Points, in no order, along strands that fork and pass close to each other.
In the rows, zero is written as 128.
Points whose rows are less than 126 apart are linked; no others are. Some points are linked to none.
Q591: [111 132 182 121 108  91 183 119 152 121 103 113 190 124 125 126 113 141
 143 108 122  89 114]
Q503: [107 163 141 121 129  98 102 127  96 113  87 145 124  74 163  74 148 116
 173 178 148 133 114]
Q554: [114  88 146 113 164  96 125 117 134 143  82 158 146 149 200 104 163 134
  93 125 122 100 133]
Q860: [106 131 158 103  77 133 163 101 127 122  98 172 102 130 113 100 139 101
 144 127 118  67 138]
Q643: [159 150 161 118 127 118 120 118 120 127  99 138 139 102 169  70 154 128
 148 113 151 109 115]
Q844: [127 144 139 135  76 143 164 142 118 150 138 142 138 105 139 101  83  78
  65 132 118  93 134]
Q550: [114  61 164 106  93 115  94 152 107  88 148 126 152 175  71 124 120 150
 158  85  94 111 135]
Q749: [ 88 119 154 195  79 124 157 145 140 121 131 136 163 134 104 161 126 133
 118  80 144 146 119]
Q138: [152  72 156 149 200 155  94 109 163 103 132 156 162 162 186 132 111 182
 118 105 165 110 172]
Q472: [185  86  96  92 197 146 103 125 147 100  88 122 140 152 204 113 144 156
 109 154 147  91 128]
Q605: [129 119 119 164 115 107 125 147 153  71 103 144 209 165 161 123 106 132
  78 151 138  99 135]
Q519: [152 124 106 125 145 174  84 163 130 129 136  83 130 145 181 102  93  97
  86 176 158  86 116]
Q808: [107 139  52 134 156 134 135  71 100 120 136 128  73 143  67 141 124 145
  98 129 108 127 133]
Q4: [120 112  78  72 109 104 114  98  96 126 148 144  96 135 145 130 174 137
 135 155 109 204 129]
Q573: [140  79 122 105 142 164  86  78 109 124 127 127  92 147 199 113 164 145
 142 148 166 109 178]
Q849: [137 164 154 115 125 112 105 147 134 133 132 147 133 136 125  98 119  72
 148 102 125 111 111]
Q731: [ 99 169 153 169 145 110  89 118 140 139 136 159  87  78  91 134 180 109
 170 135 162 166 136]
Q136: [115 112  98  86 120 121  93 125  64 162 182 115  85 115 107 127 167 130
 103 119  90 158 148]
Q733: [ 98 193  78  97 109  72 112 128 131 161 170 106  94 149 166 120 126 126
 150 194 120 188 156]
Q997: [165 175 188 124 105 144 160 167 159 101 128 180 167  89  68 170 135 122
 157 147 147 139 130]
Q174: [133 151  97 117 157 159  82 140  92 116 134 102 166 101 152 107 118 101
  94 174 142 133 100]
Q396: [145 136 155 131  71 152 179 129 140  81  83 187 127  95  95  89 101 109
 164 158 124 109 108]
Q428: [106 162 160 156 151 100 139 169 150 120  95 151 127  75  44 150 132 144
 190 133 106 145 107]
Q659: [ 95  52 119 176 142 118 111 158 156 122 122 108 136 154 153 127  77 140
 102 116  79 111 156]
Q62: [134 169 114 100 137  83  99 123 136 188 168 110  92 115 170 134 181 115
 102 130 141 196 104]
Q217: [167 106 116 127 179 121  98 115 142 163 133 101  99 131 198 116 135 126
  57 116 144 163  83]
Q316: [155  76 146 146 149 161 140 155 114 142  80 121 145 166 221 117  96 169
 140 110 174  89 134]
Q753: [187  95 124 114 133 196  98  83 120 117 157 124 120 152 172 116 126 123
 117 119 171 130 142]
Q465: [100 142 146 114 117  80 101 164 122 132 117 154  88  87  51 139 183 169
 220 136  95 154 119]
Q667: [117 143 112  88 117 154 106 141 112 116 140 155  98 109  66 159 200 100
 146 150 119 136 129]
Q876: [125 166  60  76 141  78 120  92 130 173 137 130  82 177 174 117 139 108
 147 152 109 132 132]
Q204: [167 191 129 149 112 213 126 151 128 146 124 112 129 132 151 119 140  87
  98 151 207  95 108]
Q895: [139 204 142 135 164 155 177 136 140 153 105 136 137  99  97 143 109 103
 168 150 157  82 130]
Q285: [170  98 121 128  70 155 159 134 154 113 136 136 161 206 184 156  82 125
 121 128 163  95 171]
Q429: [148 131 127 131  88 132 175 122 169 103 128 125 110 155  60 146  99 122
 157  96  95  96 128]
Q924: [122 112 140 158 122 134 137  94 120 112 130 148 149 156 106 125 113 133
 100 100 135 117 138]
Q416: [126 104 145 134  92 161 169 129 102 118 156  84 200 134 145 168  89 147
  94 127 152 129 155]
Q171: [ 98 113 175  87 104  85 134 105 121 119 109 162  96  83  56 103 162 162
 190 150 111 124  90]
Q695: [104 106 172 121  83 158 170 139 103 146 152  87 146  85 118 156 112 119
 146 112 121 122 140]
Q708: [115 132  66 104 151 110 105 153 116 115 110 114 111 125  80 151 139 134
 150 120  71 177  77]
Q354: [100  83 141 127 135 134 117  96 103  71  95 135 141 168  77 126 100 152
 177 132 134 119  76]
Q691: [144 141 159 178 161 162 120 155 125 142 133 174  95  57  76 154 169 115
 169 168 143 176 135]
Q16: [170 123 141 146 120 149 137 201 118 137 112 100 167 160 233  97 110 157
  89 101 190  76 145]
Q114: [110  76 166 111  82 131 142 125 104 138 144 107 100 136 113 119 123 138
 174  73  96 115 138]
Q765: [116 128 109 138 120 137 136 178 120 135 118  93 123 106  67 137 101 131
 159  92  69 144 100]
Q432: [147 135 126 100 165 116 109 107 130 121 123 130 124 196 149 102  92  98
 158 110 126  79 141]
Q339: [130  69 139 139 153 113 175  99 132 140  62 139 153 158 185 107 110 160
 122 100 144  89 114]
Q856: [131  81  99 104 150 109 106 102 155 131 139  79 103 131 165 106 128 119
 144 141  97 142 142]
Q631: [134 148 192 132  93 134 126 128 185  77 124 137 142 111  81 141 170 115
 177 124 139 139 115]
Q528: [ 89 132 119 186 176 114 101 128 154 124 122  81 153 150 137 127 115 102
  93 132 138 107 109]
Q126: [ 69  84  81 130 141  87  70 123 114 129 120 127  84 195 135 134 145 148
 175 130  98 137 135]
Q420: [ 99 106 126 162 128 145 115  80  89 144 131 142  86 127 145  99 120 119
 117 118 139 130 140]
Q796: [101 186  96 132 144 104 104 147  86 186 149 128  89  77 106 137 120 112
 123 157 121 214  97]
Q619: [115  57 118 156 128 153 128 176 165 111 135 136 145 195 152 182  48 164
 110 123 129 119 177]
Q312: [122  48 164 114 166 147  89 124 137 108 120 198 128 160 157 155  96 203
 138 109 126 104 189]
Q967: [103 170  88 141 138 103 100 133 134 191 148  80  64 133  80 123 133 116
  93 109  92 141 116]
Q228: [178 150 102 118 158 161 108  60  82  98 119 142 122 124 163  83 152 141
 115 140 191 135 127]
Q622: [ 96  71 150 140 128 111 117  71 110 112 121 126  84 124 125  92 140 151
 155 146 110 101 177]
Q880: [108  68  98 102 146 120  76 128 102 164 153 151  82 158 156 139 152 144
  76 104 108 161 164]
Q646: [ 97 121 121 124 172 115 114 138 108 130 107 112 151  74 127 147 144 119
 164 127 106 179  84]
Q502: [178 105 127  97 147 124 144  88 133 167 143 118 112 113 173 123 173 144
  73 106 115 154 139]
Q648: [148 102 136 142 215 118  93  85 171  99 137  89 158 161 149 135 141 155
 117 120 140 124 163]
Q530: [171 137  92 107 132 148 103 120 138 146 122  97  77 153 201  97 140  92
 130 164 157 113  90]
Q706: [160 140 140  91  98 155 164 161 131 132 101 170 129  52 115 116 146  87
 151 168 103 121  99]
Q626: [ 98 121 119 119 164 127 117 134 125 179 154  70 120 111 118 160 147 114
  57 119 101 137 109]
Q220: [150 158 140 139  93 132 169 149  99  97 151 161 170  96  65 129  81 135
 100 106 105 150 134]
Q827: [111  93 111  98 131 159 157 108 101 115  86 143 123 142 113 138 130 106
 158 133 126 133  76]
Q41: [154 145 124 131  89 135 143 163 137 153 169 107 159 167 134 147  69 105
  52 137 138  82 154]
Q944: [127 127 148 138  53  79 136 154 149  64 121 136 208 141 134 154  94 126
 125 154 132 121 138]
Q829: [ 86 128 126 149 143 124 120  93  77 148 102 141 114 110 187 117 189 122
 108 140 176 132 126]
Q612: [ 96 122 128 158 110 127 112 116 127  72 128 113 136  82  69  83 109 130
 166 145 101 143 125]
Q89: [112  64 132  92 185  98  87 129 139 167 114 151 103 136 214 137 158 157
 110 110 115 145 150]
Q313: [132 181  98  97 173  81 120  79 136 127 115 128 119 141 146  99 121 118
 160 157 132  90 137]
Q434: [114 169 143 165 147 120 106 123 117 118  77 197 110  93 123 111 167 101
 190 157 162 151  97]
Q485: [113 147  79  85 108  90 116 113 113 114 107 164  86 139 100 138 170 130
 185 153 106 191  83]
Q61: [ 70 131 134 124 152  84  89 115  76 121 130 114 140 112 100 122 166 151
 170 132 122 173 122]
Q702: [128 110 104 169 117  99 124 173 176 114 156  94 164 163 117 144  73 137
  80  97  81 126 155]
Q586: [ 92 118 153 107 130 111 161 132 117 171 147  84 131  62 121 120 161 112
 121 114 102 127 132]
Q750: [ 99 163 102 180 159  92 107 131 166 127 129 108 116 119  94 105 115 107
  96 112  90 137 117]
Q190: [153 154 111 138  46 144 142 163 146 114 154 120 166 177 149 178  85  81
 106 134 150 120 125]
Q770: [114 187 165 181 150 125 167 156 160 149 145 118 134  79  77 138 107 110
 171 112 117 123 138]
Q850: [160 190 109 100 166 148 119 103  85 171 146 116 101  77 153 138 148 123
 143 163 181 162 112]
Q918: [158 156 162 135 155 163 145 109 137 166 146 121 124 116 156 150 151 104
 114  72 173 144  87]
Q32: [166 111  99 111 181 139  75 126  82 104 108 128 156 139 198  92 143 139
  98 152 163 148 120]
Q799: [131 129 152 132 139 146 147 149 154 167 160  92 157 150 117 181 125 116
  81  84 135 142  93]
Q581: [140 180 120 119 138 169 177 125 142 148 114 138 139 116 118 148 143  93
  78 158 160  86 106]
Q821: [146 162 150 158  80 150 212 114 123 112  84 183 148 131 127 124  92 127
 136 138 167  98 106]
Q283: [136 156 117 174  84 147 185 160 150 143 162 131 119  71  63 139  91 139
  94 126  95 151 146]
Q110: [139 164 146 195  59 107 182 124 143 110 120 155 173 124 136 165  78 133
 130 110 175 147 113]
Q86: [150 122 172 119 103 144 155 146 130 102 116  99 197 142 189 100 138 160
 127 130 178  64 155]
Q240: [154  86 116 162  68 133 155 140 145 124 173 123 140 193 139 195  64 148
 100 106 138 125 197]
Q248: [107 156 108  94 107 118 133 104 117 130 121 139  60 118  77  99 138 106
 188 151  91  87 148]
Q757: [119 172 109 144 130  97  98  89 155 161 171 116  62  94 114 124 186 127
 138 134 139 190 144]
Q715: [124  99 131 120 142 130 130 161 175 120 143  92 159 198 117 163 127 115
 123  81 110 106 139]
Q953: [135 137 103 130 126 139 140 103 132 131 157 122 102 164  58 114 116 142
 111  74  81 118 157]
Q775: [ 92 118 118 129 158  82  85  97  98  96 117 117 130 171  89 109 111 156
 187 101 112 133 125]
Q2: [ 80 196  96 110 137  86 114 140 102 160 155 107  99  99 112 143 130 153
 189 185 121 208 154]
Q334: [105 139 122 131 126  84 109  72 133 125 139 156  94 106 111 112 192 141
 106 100 103 147 144]
Q717: [116 129 170  84 129  91 186  87 124 111 104 143 146  93  65 115 132 159
 163 119 102 100 114]
Q147: [129  58 120 131 166 178 136 136 123 114 134  82 177 123 165 151  94 151
  81 150 120 128 141]
Q512: [151 126 100 133 102 169 149 135 155 116 175  80 120  98  81 119  92 116
  67 138  81 135 124]
Q773: [182 149 123 112 109 172 137 155 116 117 103 117 128 140 186  93 169 122
 118 125 185 103  89]
Q20: [177 164 161 127 104 164 163 185 161 152 141 175 112  81  65 148 125  95
 153 152 106 115 146]
Q660: [123 118 126 131  36 114 160 146 160  66 128 122 155 121  77 144  98 144
 141 139  97 118 138]
Q489: [132  40 148  72 126 128 108 142 121  92 133 174 155 187 124 146 134 163
 127 114 100 103 151]
Q845: [ 95 166 108 172 125 152 130 162 135 173 134 113  65 111  49 157 144 130
 139  93 101 141 104]
Q958: [162 128 134 146 180 127 112 129 135 167 114 138 137 157 199 100 132 135
  41  97 152 105 135]
Q610: [153 174 153 158  89 130 147 161  99 145 153 150 173  83 138 123  88 108
  66 103 133 154 124]
Q529: [146 126 123 107 140 164 160 134 148  97 115 100 166 115 122 161 141 109
 122 157 121 120  86]

Follow the links from the first point to the second, and from the first to the third. Name the last point that the two ways share.
Q753, Q502, Q586 => Q708
Q502, Q796, Q171 => Q581
Q849, Q844, Q528 => Q967
Q228, Q691, Q733 => Q643
Q89, Q573, Q138 => Q708
Q217, Q428, Q472 => Q581

A fork is a point with three links. Follow the links from the first point to the second and name the forks in between, in order.
Q765, Q757 => Q708 > Q775 > Q581 > Q773 > Q643 > Q731
Q354, Q512 => Q775 > Q708 > Q967 > Q626 > Q799
Q659, Q519 => Q799 > Q626 > Q967 > Q708 > Q775 > Q581 > Q773
Q217, Q204 => Q554 > Q708 > Q775 > Q581
Q2, Q646 => Q643 > Q773 > Q581 > Q775
Q845, Q796 => Q708 > Q775 > Q581 > Q773 > Q643
Q646, Q876 => Q775 > Q581 > Q773 > Q643
